Points on a hilly landscape, in no order, each with its height.
A ball rolls from a point to the lowest of its 2 nearest points, and stops where none of them is lower. Distance is the straight distance between rows; heights are no part of it.
j384 height 44.9: 104  132  123  122  132  169  139  130  124  145  201  134  121  107  98  135  75  205  146  102  155  113
j351 height 36.4: 132  112  155  181  109  122  74  119  184  184  124  112  108  104  103  154  174  161  109  135  155  94
j537 height 23.5: 115  143  154  166  144  142  170  124  107  151  156  196  108  127  84  135  126  165  94  171  173  150
j553 height 88.9: 102  154  56  119  119  104  120  143  187  81  67  122  84  158  64  172  105  145  136  140  140  151
j427 height 37.8: 131  122  136  167  114  110  47  108  171  182  128  124  92  105  105  126  162  130  140  128  135  82
j763 height 14.6: 160  139  164  141  180  151  120  136  135  130  116  80  147  110  95  122  180  113  87  182  100  148
j828 height 35.6: 150  76  124  121  91  166  136  106  99  172  92  143  170  188  196  93  128  143  108  103  133  134
j91 height 85.2: 78  177  92  130  140  113  129  107  183  104  113  156  102  167  92  146  120  166  120  167  166  149
j470 height 36.2: 186  139  164  124  176  160  108  139  111  155  159  98  132  117  121  91  161  144  156  145  115  121
j894 height 31.5: 140  118  157  124  114  156  142  123  79  147  143  221  136  114  169  107  130  94  127  121  120  124
j74 height 67.4: 106  119  83  65  121  108  105  114  145  124  61  163  118  180  168  152  135  125  149  128  116  135
j347 height 18.7: 140  81  130  120  77  119  158  123  91  174  53  182  136  181  143  137  124  132  93  128  161  172
j234 height 77.4: 157  97  173  140  111  109  167  183  112  138  143  133  112  89  84  133  125  163  118  122  159  135
j112 height 18.8: 105  165  101  124  139  73  107  110  148  94  92  154  106  149  153  157  140  91  156  155  120  104
j123 height 49.5: 140  119  124  139  124  112  76  93  166  124  121  104  144  140  175  92  175  90  164  120  106  82
j686 height 46.4: 123  123  121  162  121  149  62  103  165  133  88  68  129  122  145  135  171  75  95  131  89  136
j798 height 83.0: 119  105  103  106  105  80  112  141  153  110  97  127  109  128  174  160  127  138  167  100  122  77
j883 height 78.4: 97  135  134  158  134  154  117  128  121  113  116  134  121  81  134  146  138  88  116  122  106  145
j509 height 87.8: 113  146  95  113  138  112  108  152  183  117  93  101  80  144  97  170  119  144  152  138  148  139
j628 height 89.5: 132  124  113  95  114  101  139  162  131  127  93  175  69  115  108  171  97  94  157  129  148  143
j393 height 19.6: 137  82  130  141  89  156  107  141  160  149  62  131  108  163  122  153  150  158  91  135  170  147
j447 height 27.5: 148  91  143  99  106  139  115  111  134  162  83  171  128  154  180  120  148  99  130  120  125  122
j126 height 16.9: 119  114  138  165  104  157  84  121  140  165  118  163  117  109  128  147  154  130  95  125  137  108
j708 height 48.9: 163  94  147  126  113  194  145  155  101  122  124  107  183  163  168  94  131  127  103  122  104  150
j768 height 17.7: 141  150  146  172  162  197  61  99  115  184  158  155  119  86  82  129  151  118  96  152  99  123
j517 height 33.0: 134  81  114  93  85  141  154  134  106  153  79  173  108  135  129  157  78  112  114  95  147  179
j83 height 22.5: 138  129  148  136  141  150  181  136  99  143  126  171  105  144  97  112  112  146  92  162  174  171
j593 height 61.7: 104  125  92  81  113  87  154  128  118  64  69  134  137  175  149  160  111  120  104  112  138  147
j960 height 34.6: 145  105  158  182  127  137  82  117  155  157  132  115  132  114  100  139  177  168  82  157  143  108
j821 height 20.0: 162  110  157  156  142  166  149  150  94  151  104  159  145  131  135  105  161  107  88  157  125  161
j489 height 76.5: 163  117  167  109  116  101  151  170  112  133  182  105  111  80  102  123  114  167  177  115  141  113
j193 height 46.0: 98  136  137  132  131  130  154  119  140  117  161  114  137  138  97  124  113  201  121  137  142  137
j289 height 39.7: 106  121  123  112  122  125  137  147  123  114  177  135  119  116  165  119  85  164  166  90  133  107
j681 height 29.4: 181  96  154  136  111  157  112  123  114  166  114  157  134  146  162  108  168  117  104  126  127  116
j11 height 27.9: 134  115  129  95  98  129  188  125  82  116  147  161  128  143  156  95  86  158  149  96  147  152
j966 height 82.9: 61  151  117  183  139  145  81  100  157  161  144  83  124  78  114  161  131  111  113  137  103  129
j747 height 21.1: 157  92  120  176  102  215  87  124  105  167  136  154  157  166  152  93  134  158  55  113  112  119
j586 height 32.7: 156  110  167  180  112  168  104  164  127  128  180  79  203  87  143  97  149  111  105  124  68  99
j995 height 79.1: 113  125  121  140  128  175  90  132  135  139  92  111  110  78  140  144  136  79  120  112  85  153
j410 height 74.6: 177  109  118  92  143  151  149  141  115  140  117  110  112  183  111  102  142  173  146  135  166  158
j805 height 15.9: 139  108  160  170  128  186  106  154  127  153  133  55  172  107  90  138  154  170  68  148  101  141
j477 height 35.1: 151  142  72  70  97  101  189  110  94  105  130  142  124  163  130  88  70  177  143  67  163  146
j80 height 69.7: 150  111  112  51  136  105  116  106  143  124  53  125  117  206  154  138  149  108  147  127  140  134
j741 height 22.4: 105  119  139  126  121  120  175  117  93  127  173  222  109  101  130  123  83  123  135  111  162  110
j108 height 47.8: 114  120  120  147  110  155  159  116  113  144  179  180  108  143  100  127  78  191  121  116  187  133
j380 height 40.8: 145  104  122  104  73  95  219  122  81  107  88  140  162  174  138  110  87  129  70  100  147  186
j858 height 7.8: 109  89  126  79  101  125  120  137  130  143  31  168  134  134  147  170  135  89  91  119  111  165
j636 height 41.4: 181  116  139  146  91  157  61  98  145  118  116  95  166  163  138  84  192  78  94  130  73  106
j137 height 25.7: 125  120  113  97  106  89  180  115  96  115  126  191  116  147  141  111  98  149  130  104  167  134
j292 height 84.1: 78  142  113  166  152  144  112  107  160  126  137  137  97  105  110  159  127  145  120  151  132  131
j780 height 45.8: 114  89  126  151  93  175  169  118  87  170  163  187  112  144  116  136  48  168  115  87  186  132
j361 height 21.7: 140  149  153  118  148  159  137  135  86  140  171  144  123  84  143  103  127  95  168  122  111  120
j679 height 54.6: 133  107  99  95  132  45  148  150  132  44  65  62  131  163  137  174  115  78  144  122  91  115
j265 height 29.6: 145  69  115  106  106  156  119  117  137  145  86  113  140  200  192  116  138  168  119  105  146  132
j516 height 91.5: 96  106  107  132  122  157  136  123  157  95  89  103  130  153  128  150  138  158  80  134  142  156
j4 height 33.2: 133  151  132  126  160  170  94  87  120  171  188  170  127  128  149  96  155  149  144  138  130  102
j250 height 23.6: 109  168  139  131  133  41  158  156  135  83  158  91  120  94  81  148  114  145  153  149  126  111
j825 height 42.5: 116  102  155  172  105  152  134  138  117  106  136  127  179  139  153  111  146  113  74  137  116  125
j466 height 14.7: 146  129  153  187  123  187  83  128  97  140  148  126  172  106  114  102  163  111  51  152  73  138
j880 height 20.9: 73  190  75  117  142  120  136  122  171  116  144  162  91  132  54  163  66  150  153  141  152  143
j145 height 26.3: 90  188  82  111  168  103  132  128  136  128  190  119  97  106  92  142  80  165  195  147  129  110
j978 height 33.8: 149  140  159  133  162  125  109  113  153  149  149  81  153  132  128  111  171  159  147  177  120  101
j731 height 81.4: 114  105  121  142  117  91  85  139  172  136  138  111  100  111  154  151  135  156  157  99  137  82
j702 height 17.8: 138  81  124  171  82  196  67  108  123  167  114  163  143  141  158  121  143  157  65  91  124  112
j915 height 80.5: 106  126  135  146  117  79  109  146  158  134  146  167  88  102  135  162  122  143  160  124  156  81
j861 height 40.6: 83  90  118  114  76  184  172  112  75  147  131  206  135  132  161  137  58  119  105  84  124  162
j226 height 22.3: 138  132  177  192  120  162  99  136  85  149  147  158  142  51  118  119  154  55  90  128  86  116
j484 height 31.2: 116  141  111  80  140  138  178  138  98  61  134  119  112  104  112  132  77  109  160  92  113  171
j765 height 24.4: 136  79  111  108  102  146  113  129  159  156  78  135  111  178  156  139  132  165  123  111  161  124
j583 height 51.9: 132  113  115  116  124  200  152  139  114  102  149  87  180  160  180  81  118  126  137  102  104  146
j541 height 39.6: 101  108  139  131  91  102  159  126  116  110  133  185  149  142  184  114  115  134  112  115  152  101
j739 height 38.2: 169  126  158  143  136  140  79  140  136  182  175  102  112  71  117  121  155  144  166  116  113  90
j789 height 14.5: 104  96  130  179  99  184  81  96  132  157  147  170  127  120  137  138  128  145  77  102  132  102
j850 height 49.6: 149  133  165  116  139  90  181  151  119  103  172  112  138  131  98  101  127  169  129  136  152  115
j910 height 21.3: 88  165  90  117  145  92  99  104  143  102  105  147  117  121  183  142  127  74  168  133  97  97
j339 height 80.7: 123  145  141  168  148  179  78  121  129  147  168  84  151  87  131  104  151  112  120  129  78  125
j809 height 23.9: 103  136  120  116  116  99  183  106  93  111  181  204  125  146  153  90  90  153  139  123  165  119
j119 height 19.7: 103  155  158  175  161  154  102  112  104  171  172  167  124  68  96  134  118  126  104  155  134  110
j317 height 46.8: 150  150  59  67  135  43  149  122  124  46  100  124  129  194  119  162  102  129  161  120  130  112
j40 height 32.4: 135  143  150  139  153  136  103  125  157  179  173  94  138  116  114  123  154  201  151  155  129  97
j118 height 50.7: 164  91  137  100  117  147  154  168  132  124  119  73  103  115  112  138  114  131  142  102  137  148
j782 height 29.9: 128  87  120  82  107  155  124  135  117  157  91  166  126  134  161  135  123  116  125  99  142  155
j278 height 12.1: 73  104  107  75  98  142  132  117  115  139  62  187  142  138  154  166  95  102  90  115  125  181
j642 height 39.3: 186  79  138  103  118  159  140  115  99  167  109  138  168  208  192  67  139  127  123  116  139  129
j905 height 36.8: 124  112  117  117  97  130  225  115  83  82  125  159  159  149  119  89  87  138  62  115  145  206
j786 height 27.3: 97  160  104  170  117  142  56  59  144  144  153  122  135  103  149  103  169  97  117  122  81  98
j315 height 44.1: 183  94  167  137  144  148  155  140  110  129  150  74  176  196  136  76  152  161  121  139  147  118
j635 height 33.1: 109  148  104  99  122  142  192  139  98  58  138  133  138  119  108  116  75  114  104  99  116  185
j514 height 89.0: 85  152  78  131  150  141  93  116  185  133  90  104  95  150  121  158  123  136  138  143  139  145
j39 height 34.4: 131  104  140  148  81  111  223  124  70  113  155  180  164  140  147  87  86  149  85  102  160  158
j492 height 57.0: 148  141  118  95  164  99  139  127  141  75  99  88  123  154  136  134  149  114  163  133  118  109
j342 height 37.3: 133  120  120  101  113  118  137  139  139  97  153  128  137  124  188  102  116  131  166  87  113  94
j467 height 21.4: 159  131  163  132  163  180  155  142  73  148  135  155  127  134  96  104  143  133  94  168  139  175
j761 height 82.0: 66  172  116  185  152  137  90  93  138  180  169  71  158  47  101  155  115  112  118  142  75  118
j135 height 36.1: 92  118  115  146  130  187  109  138  151  121  141  72  129  102  121  147  110  158  132  104  108  150
j511 height 16.7: 145  100  142  136  106  153  145  146  109  199  105  199  102  144  137  131  118  147  116  133  174  142
j972 height 59.3: 156  151  124  80  147  33  188  139  110  45  114  110  145  158  99  142  119  93  134  136  127  123
j958 height 30.1: 137  107  133  114  117  148  154  122  85  136  140  186  134  150  163  99  121  133  142  120  134  144
j644 height 29.7: 150  109  192  184  108  141  138  177  107  118  196  91  201  86  137  99  132  115  99  132  98  104
j527 height 27.6: 121  149  144  140  158  82  124  133  145  114  93  72  119  103  103  143  169  78  125  167  111  138
j967 height 35.0: 181  132  163  169  105  163  80  138  117  148  178  72  192  88  130  70  166  92  111  127  57  113
j750 height 58.8: 133  108  110  89  113  164  166  132  107  99  103  109  147  155  143  97  105  124  125  112  127  169
j568 height 43.0: 105  134  139  98  109  81  157  143  114  81  144  170  154  107  177  119  110  78  150  118  103  103
j114 height 43.5: 156  128  71  67  126  67  166  132  136  59  105  91  109  204  104  135  107  156  157  104  147  114
j262 height 18.4: 173  92  140  123  108  124  169  124  100  174  93  184  108  181  134  122  138  131  118  149  181  162
j609 height 60.6: 145  143  121  82  123  60  181  165  102  43  115  123  138  120  130  125  101  89  147  114  116  145
j859 height 42.2: 186  83  150  138  113  165  153  139  103  137  134  102  176  212  176  66  151  155  112  127  137  122
j892 height 43.8: 165  97  146  136  133  141  112  134  150  135  109  90  133  126  133  118  168  141  125  134  129  128
j849 height 23.7: 146  104  114  152  122  221  124  121  78  186  148  165  135  164  159  96  109  165  90  117  116  142
j922 height 28.9: 79  146  128  209  107  144  68  66  141  132  172  149  148  106  141  118  158  107  90  131  80  88
j159 height 12.6: 131  115  135  115  115  55  112  127  143  123  51  150  105  121  158  169  155  68  133  134  118  118
j42 height 23.1: 100  163  138  129  146  143  152  116  136  145  171  174  112  112  80  138  110  166  129  157  170  135
j824 height 55.5: 150  144  100  104  168  88  101  121  165  105  90  81  98  162  130  152  159  102  175  145  133  109
j941 height 53.8: 131  168  97  113  182  80  87  97  160  121  100  91  113  172  147  141  163  74  167  147  111  97
j668 height 80.0: 116  138  117  142  137  167  74  121  150  142  139  84  117  81  146  133  140  95  141  110  90  136
j646 height 15.1: 107  103  123  133  105  154  129  141  140  179  119  216  81  132  107  159  105  137  128  126  183  132
j325 height 48.8: 169  100  155  111  141  131  160  163  118  113  134  57  135  145  112  106  125  158  145  113  135  140
j115 height 58.3: 91  146  103  141  146  101  97  122  169  115  144  41  155  126  134  136  137  168  146  139  108  113
j300 height 76.9: 133  111  180  132  121  111  172  174  99  139  171  128  111  57  101  134  100  147  145  110  136  118
j687 height 34.8: 127  185  139  123  177  138  112  107  123  127  165  110  142  116  150  86  149  93  157  147  99  117
j623 height 34.7: 118  144  102  106  121  148  209  121  85  89  143  159  135  128  100  98  70  147  98  99  149  190
j28 height 75.5: 159  105  133  122  132  171  140  152  111  162  150  111  111  146  94  113  124  187  138  129  172  150
j959 height 48.7: 154  154  132  98  156  102  173  125  128  110  158  121  117  144  102  103  116  182  165  137  157  136
j340 height 25.9: 174  103  126  134  117  201  155  123  73  181  129  164  153  201  164  73  110  159  105  118  133  170
j174 height 76.1: 155  115  157  119  138  150  146  154  117  151  180  111  115  109  110  102  119  186  164  117  145  117
j733 height 87.0: 137  160  119  105  166  83  123  143  180  123  116  101  89  143  85  161  138  152  170  167  163  115
j228 height 20.8: 92  164  135  160  152  59  148  131  122  83  127  122  117  95  124  160  135  86  117  169  126  126
j395 height 30.0: 112  131  131  139  143  123  115  144  152  115  114  61  127  102  123  148  150  116  130  139  116  141
j680 height 80.2: 77  145  133  183  127  65  105  141  150  153  150  164  82  78  116  176  117  123  148  130  149  82
j279 height 12.9: 97  122  99  111  97  141  130  143  144  150  124  181  82  118  112  158  71  133  148  95  160  134
j32 height 21.0: 128  149  158  130  154  150  131  129  107  159  164  172  97  85  114  123  119  121  152  136  133  132
j999 height 37.2: 138  134  136  122  134  166  113  97  118  118  109  131  178  146  182  78  167  69  121  128  94  126
j357 height 11.2: 170  151  170  127  191  158  105  143  122  162  117  115  105  95  92  121  173  94  138  170  120  154
j898 height 47.6: 129  147  116  100  132  118  160  135  140  112  143  113  103  156  76  122  97  197  140  138  168  148
j757 height 29.8: 119  157  107  84  151  135  154  138  115  92  166  114  107  108  124  117  96  126  166  106  116  152
j897 height 17.9: 99  153  110  140  136  71  107  146  138  115  116  101  106  86  153  143  139  87  154  126  109  109
j734 height 28.0: 65  190  85  128  170  136  126  99  153  160  183  127  118  101  87  147  84  171  183  159  133  121
j882 height 32.6: 144  143  156  147  137  153  124  100  93  156  166  197  143  119  150  83  157  114  136  139  115  108
j247 height 21.2: 114  133  154  185  129  173  96  121  96  161  147  167  118  63  102  151  136  83  97  131  115  120
j323 height 19.9: 142  105  149  152  140  186  120  145  135  131  113  85  147  135  94  133  157  163  74  157  125  160
j465 height 23.3: 160  139  186  171  129  132  104  130  94  133  132  149  159  73  129  104  172  49  101  159  91  108
j748 height 39.2: 124  121  150  125  110  158  145  122  113  91  124  132  202  138  174  95  152  79  107  137  101  126
j330 height 51.8: 137  134  122  112  150  68  76  95  159  128  95  99  126  145  168  118  170  78  161  129  116  82
j835 height 44.8: 121  120  152  158  110  133  109  123  143  107  133  121  164  132  155  108  183  116  90  140  122  109
j327 height 50.2: 140  104  132  136  126  116  113  111  162  102  129  74  154  172  177  103  153  139  129  117  133  85
j672 height 16.8: 146  142  145  193  138  199  71  94  110  167  135  138  139  99  89  120  171  96  73  155  88  143
j405 height 50.6: 141  141  59  66  120  42  138  143  122  41  75  88  133  175  126  174  106  91  154  109  103  118
j607 height 11.7: 166  117  153  174  135  198  82  144  117  148  149  78  176  106  106  110  163  146  67  146  70  134
j206 height 38.8: 95  137  132  140  164  174  110  133  143  139  164  67  158  83  121  141  127  162  133  140  96  140
j854 height 30.4: 78  147  135  196  127  146  73  72  144  141  158  146  157  118  130  118  164  139  64  147  119  105
j986 height 16.2: 116  152  86  132  158  74  104  120  143  127  73  120  93  125  137  165  152  52  152  158  118  120
j93 height 55.6: 107  140  140  142  146  130  113  120  158  107  164  35  179  121  142  106  153  173  129  144  95  103
j299 height 32.5: 101  143  140  186  144  163  78  102  139  150  140  112  155  123  108  125  169  174  56  171  130  114
j462 height 18.6: 78  155  56  116  126  132  140  134  154  98  120  161  93  128  87  155  62  146  140  112  145  145
j78 height 32.3: 148  96  144  162  82  151  206  136  71  133  156  152  155  169  144  74  89  161  96  108  141  170
j284 height 25.0: 122  167  150  119  169  50  153  139  141  99  130  92  120  115  76  141  138  129  151  168  133  115
j670 height 30.9: 198  102  169  112  123  130  102  129  96  162  96  173  145  138  161  87  178  79  124  130  131  114
j566 height 23.4: 84  188  99  141  146  47  129  136  149  123  154  147  89  113  84  153  106  136  176  163  147  109
j264 height 40.7: 72  147  127  145  158  151  132  131  142  157  169  86  135  78  79  153  98  170  132  135  118  130
j64 height 85.8: 107  173  101  121  162  94  147  112  172  115  146  135  108  172  74  131  124  195  136  175  186  118
j611 height 62.6: 83  164  99  166  138  80  73  106  179  159  161  98  114  107  133  147  138  168  164  140  127  70
j946 height 25.8: 125  139  173  186  137  123  116  116  110  151  171  145  165  64  113  113  154  112  103  150  101  95
j549 height 46.3: 159  91  158  136  119  178  116  158  120  126  126  95  159  150  153  102  145  136  123  107  117  115
j397 height 33.4: 170  119  137  81  137  115  133  143  109  138  104  160  120  111  176  105  148  72  175  116  110  128
j558 height 90.2: 86  117  96  138  129  157  113  117  191  105  72  87  109  162  108  165  144  142  106  147  141  156
j902 height 60.7: 93  154  97  135  151  78  99  125  181  118  147  54  114  131  116  141  136  177  165  136  127  76
j582 height 33.9: 143  176  150  145  167  141  100  84  130  151  181  134  138  112  152  81  158  126  160  146  120  93
j383 height 89.9: 105  127  130  101  122  105  152  141  127  118  86  189  87  99  116  169  108  90  129  153  145  167
j669 height 12.5: 138  158  135  122  162  153  106  146  135  159  114  106  94  69  101  142  134  82  148  148  115  155
j133 height 47.2: 126  127  134  144  110  104  102  125  154  117  143  96  147  134  173  114  161  121  142  113  111  93
j451 height 78.0: 127  115  151  137  107  110  148  155  151  130  133  134  106  103  96  159  127  154  115  129  160  138
j703 height 84.6: 68  165  105  157  163  133  114  104  172  110  126  150  123  143  109  151  143  148  92  177  151  140
j651 height 79.9: 112  157  156  159  145  56  119  136  131  146  139  167  84  71  121  160  136  90  160  156  150  93
j473 height 29.2: 150  99  128  127  84  174  187  116  66  164  128  164  146  184  161  96  88  173  114  101  143  173
j976 height 19.5: 78  186  114  164  153  73  125  131  125  103  135  102  121  83  135  152  130  66  139  146  106  126
j229 height 32.8: 117  117  123  133  122  150  140  146  143  102  109  67  124  118  143  144  129  128  118  107  105  145
j543 height 45.7: 140  123  92  68  89  76  217  115  96  72  89  131  175  168  118  117  76  119  81  84  130  173
j162 height 27.1: 128  124  184  178  105  133  114  145  114  129  184  131  177  81  121  116  139  105  95  120  100  92
j600 height 18.9: 120  161  160  177  165  190  87  97  93  177  184  176  125  83  74  148  117  119  79  166  108  115
j535 height 46.5: 196  95  150  106  144  114  164  129  128  105  139  61  150  193  134  89  131  141  151  115  147  124
j916 height 64.7: 103  111  91  79  114  136  134  113  132  109  70  137  132  185  167  135  118  131  114  115  135  155
j297 height 79.6: 122  155  121  151  128  45  111  161  144  120  106  153  65  92  90  178  129  90  160  148  145  113
j422 height 41.8: 79  111  130  135  119  150  131  138  123  118  200  139  124  91  149  142  70  155  146  89  133  90
j221 height 14.3: 125  139  111  133  117  63  72  135  158  151  69  145  77  100  142  170  149  60  150  134  116  117
j988 height 21.6: 122  138  172  120  144  116  152  139  87  138  162  206  99  91  130  123  111  105  145  126  145  111
j376 height 52.8: 140  94  140  115  134  138  120  123  157  91  95  64  162  148  153  132  163  88  112  130  111  127
j150 height 15.7: 100  141  101  124  141  113  93  140  147  131  111  129  93  95  149  152  109  97  167  120  107  135
j935 height 77.8: 96  140  154  171  139  118  116  140  133  148  146  112  125  51  114  156  128  108  129  130  112  126
j389 height 41.5: 133  99  153  99  85  84  164  142  106  102  124  177  156  132  183  118  128  95  135  112  123  100
j802 height 50.5: 137  124  166  143  125  125  180  154  93  104  171  120  157  114  133  107  128  139  120  130  136  125
j906 height 26.2: 121  166  148  139  173  54  143  145  138  110  123  63  109  85  99  148  145  98  144  162  112  123
j307 height 38.0: 193  112  161  158  110  162  70  121  143  140  140  63  180  135  123  87  191  92  111  127  78  101
j414 height 28.1: 104  184  90  102  164  125  118  124  138  107  173  117  111  115  131  122  98  143  194  125  124  122
j326 height 77.3: 119  120  174  150  145  126  142  161  109  131  158  108  124  65  102  145  126  126  144  119  116  119
j653 height 78.7: 124  116  125  121  103  71  158  163  145  108  115  145  83  106  95  156  108  164  136  105  167  115
j219 height 16.0: 141  91  139  152  104  163  90  121  158  148  75  141  111  131  132  157  166  133  74  144  142  131
j612 height 19.8: 133  67  137  83  70  90  145  113  102  183  75  177  148  201  176  143  116  135  100  114  154  154
j2 height 57.7: 158  113  123  87  149  38  150  130  122  43  100  89  138  180  114  164  147  77  141  133  116  104
j736 height 31.1: 126  129  96  79  108  129  174  114  104  111  174  154  118  144  138  94  54  178  155  68  155  146
j721 height 73.4: 176  108  109  83  156  124  161  108  139  113  90  104  114  218  113  114  147  151  135  137  188  156
j728 height 44.2: 145  113  124  163  109  164  52  91  148  138  109  99  137  121  130  108  189  99  102  121  79  120
j17 height 39.1: 150  128  134  144  137  127  69  108  185  157  124  120  103  149  117  127  186  141  143  145  145  97
j595 height 79.2: 124  130  129  126  116  44  148  163  140  92  104  140  76  116  96  174  130  117  146  142  152  107
j16 height 88.1: 132  131  72  70  112  88  101  150  158  128  67  157  85  161  126  178  99  109  181  109  127  132
j367 height 37.5: 163  130  172  151  141  180  76  138  106  191  186  125  128  76  108  116  146  133  125  124  100  103
j259 height 54.8: 148  136  61  80  96  56  168  162  121  52  83  96  111  131  75  158  82  135  110  81  132  148
j634 height 89.8: 100  169  39  132  115  73  108  155  176  102  84  120  68  138  71  196  95  120  178  142  136  153
j621 height 12.7: 164  151  146  126  178  146  109  130  138  144  108  67  127  109  96  131  180  97  131  161  121  154
j403 height 52.9: 155  98  114  99  97  116  175  170  123  113  93  95  102  124  100  142  92  146  126  87  157  170
j151 height 17.2: 168  116  169  151  142  172  145  161  113  118  120  89  153  118  106  125  158  117  72  163  118  159
j408 height 83.5: 53  162  106  174  145  129  97  114  168  161  143  117  100  85  87  183  111  124  125  146  124  133
j439 height 50.8: 142  132  54  59  79  54  182  136  105  49  73  132  148  140  100  137  71  134  88  79  127  161
j751 height 32.1: 197  101  162  93  126  137  137  134  97  149  124  148  158  127  179  79  160  84  147  113  117  111
j445 height 81.3: 94  168  124  183  145  164  64  85  133  173  171  59  149  71  106  110  142  100  115  134  59  118
j433 height 10.6: 128  101  141  84  105  102  114  143  133  137  58  161  107  120  155  168  131  87  131  119  128  132
j480 height 89.1: 127  142  94  111  119  99  94  149  162  144  85  169  68  120  119  178  106  83  191  134  131  127
j808 height 71.7: 168  100  108  66  161  112  132  101  149  108  87  109  115  218  140  118  143  131  153  134  149  126
j803 height 13.8: 116  141  122  132  148  145  99  137  147  163  100  141  68  81  127  164  116  79  166  125  126  142
j951 height 24.5: 160  156  175  190  149  137  82  113  115  152  154  133  154  68  98  98  186  80  99  169  86  111
j726 height 22.2: 95  180  109  124  148  116  149  128  141  113  159  164  100  119  75  146  89  153  145  147  155  137
j575 height 86.4: 144  182  120  100  165  82  149  126  162  119  143  112  93  141  50  133  133  190  170  172  172  127
j400 height 35.5: 149  170  137  119  168  167  111  85  111  124  132  148  148  127  164  84  182  72  145  142  105  126
j602 height 22.1: 99  182  104  142  137  45  150  136  134  75  138  130  98  105  99  163  115  126  140  155  122  116
j236 height 59.4: 123  119  112  80  129  87  149  129  127  78  79  118  137  173  147  145  120  105  146  124  121  125
j125 height 31.0: 113  152  139  136  162  158  110  107  150  190  193  125  131  106  84  136  104  206  153  151  141  99
j578 height 85.6: 116  109  63  85  96  79  108  140  148  113  74  127  94  155  161  172  95  151  165  101  132  105
j358 height 25.6: 85  159  112  158  134  115  95  90  152  123  144  138  142  109  164  114  160  102  138  131  104  103
j827 height 29.5: 83  189  128  136  167  152  103  108  165  173  185  157  110  100  89  143  105  163  166  152  152  100
j950 height 23.8: 98  170  113  131  136  106  103  107  133  110  143  139  128  129  195  99  138  78  170  112  97  93
j853 height 21.5: 152  140  148  151  151  175  106  125  112  143  114  139  139  114  129  114  160  110  112  139  115  140
j989 height 55.3: 125  95  111  85  103  184  157  125  103  118  125  115  169  164  188  86  91  125  127  88  111  162
j572 height 49.3: 135  117  131  146  147  163  98  116  153  99  75  65  161  131  140  132  179  87  85  148  92  155
j671 height 55.8: 169  83  151  96  132  155  136  140  128  107  81  63  155  166  145  116  157  86  123  110  118  136
j346 height 16.6: 107  93  124  86  97  151  142  117  97  173  71  193  161  161  164  138  110  108  88  120  121  193
j169 height 24.8: 133  69  146  94  86  104  141  127  112  149  75  156  154  170  176  128  147  110  121  124  134  136
j893 height 24.9: 96  199  92  116  140  59  135  124  136  110  181  131  108  96  72  155  83  180  181  150  133  105
j729 height 39.8: 146  140  66  69  109  73  166  123  121  66  129  106  124  170  113  109  86  169  151  82  153  128
j442 height 35.2: 172  137  173  111  177  134  128  130  127  117  145  79  150  156  128  94  167  135  142  158  128  115
j573 height 61.8: 133  116  132  82  124  130  172  141  112  65  116  85  166  170  160  107  115  98  113  113  115  149
j63 height 53.5: 112  124  124  132  128  148  121  119  150  112  149  62  158  149  143  108  155  173  113  123  128  112
j164 height 37.0: 178  122  155  143  163  188  102  134  99  191  171  137  116  112  109  88  150  160  138  144  132  118
j402 height 55.4: 155  103  101  86  85  71  175  166  128  78  76  93  105  127  99  141  89  144  129  78  129  155
j158 height 41.3: 147  114  127  135  148  121  93  115  180  136  89  81  119  168  130  142  177  142  119  153  148  116
j913 height 36.9: 122  85  125  108  90  163  182  139  88  129  106  170  146  133  145  141  69  129  99  90  126  185
j662 height 43.6: 101  110  159  147  124  158  155  134  109  134  206  143  131  96  113  130  80  186  126  95  145  109
j564 height 44.7: 115  137  151  150  142  168  164  120  97  134  193  128  144  125  109  104  107  195  110  126  144  128
j149 height 37.1: 109  106  129  134  66  93  197  118  88  129  139  199  165  173  171  100  93  145  96  111  154  131
j887 height 43.1: 100  79  137  128  96  188  155  127  81  161  146  200  127  126  147  145  67  125  113  67  156  136
j872 height 15.8: 92  136  77  119  116  156  113  140  172  119  116  160  84  125  110  163  71  138  166  100  142  145
j717 height 62.0: 144  124  141  94  111  91  187  142  115  70  124  130  165  149  143  113  114  77  132  121  126  138
j252 height 34.9: 156  117  136  76  113  112  120  140  119  129  124  165  127  125  196  107  123  100  183  84  109  103

Call two points neighbours if one is among the 2 nearest of the other. Go from one point of each pair to the other, from neighbour to neighbour, staying as low as possible. Name the highest point that can't be avoided.
j133 and j858: j717
j357 and j789: j402
j219 and j789: j126
j858 and j607: j671
j357 and j607: j323
j821 and j279: j537

Two balls start at each pair of points below. Name the first point that both come to, or write -.
j64 and j451: j300
j708 and j999: -
j582 and j946: -
j717 and j748: j11
j422 and j541: -
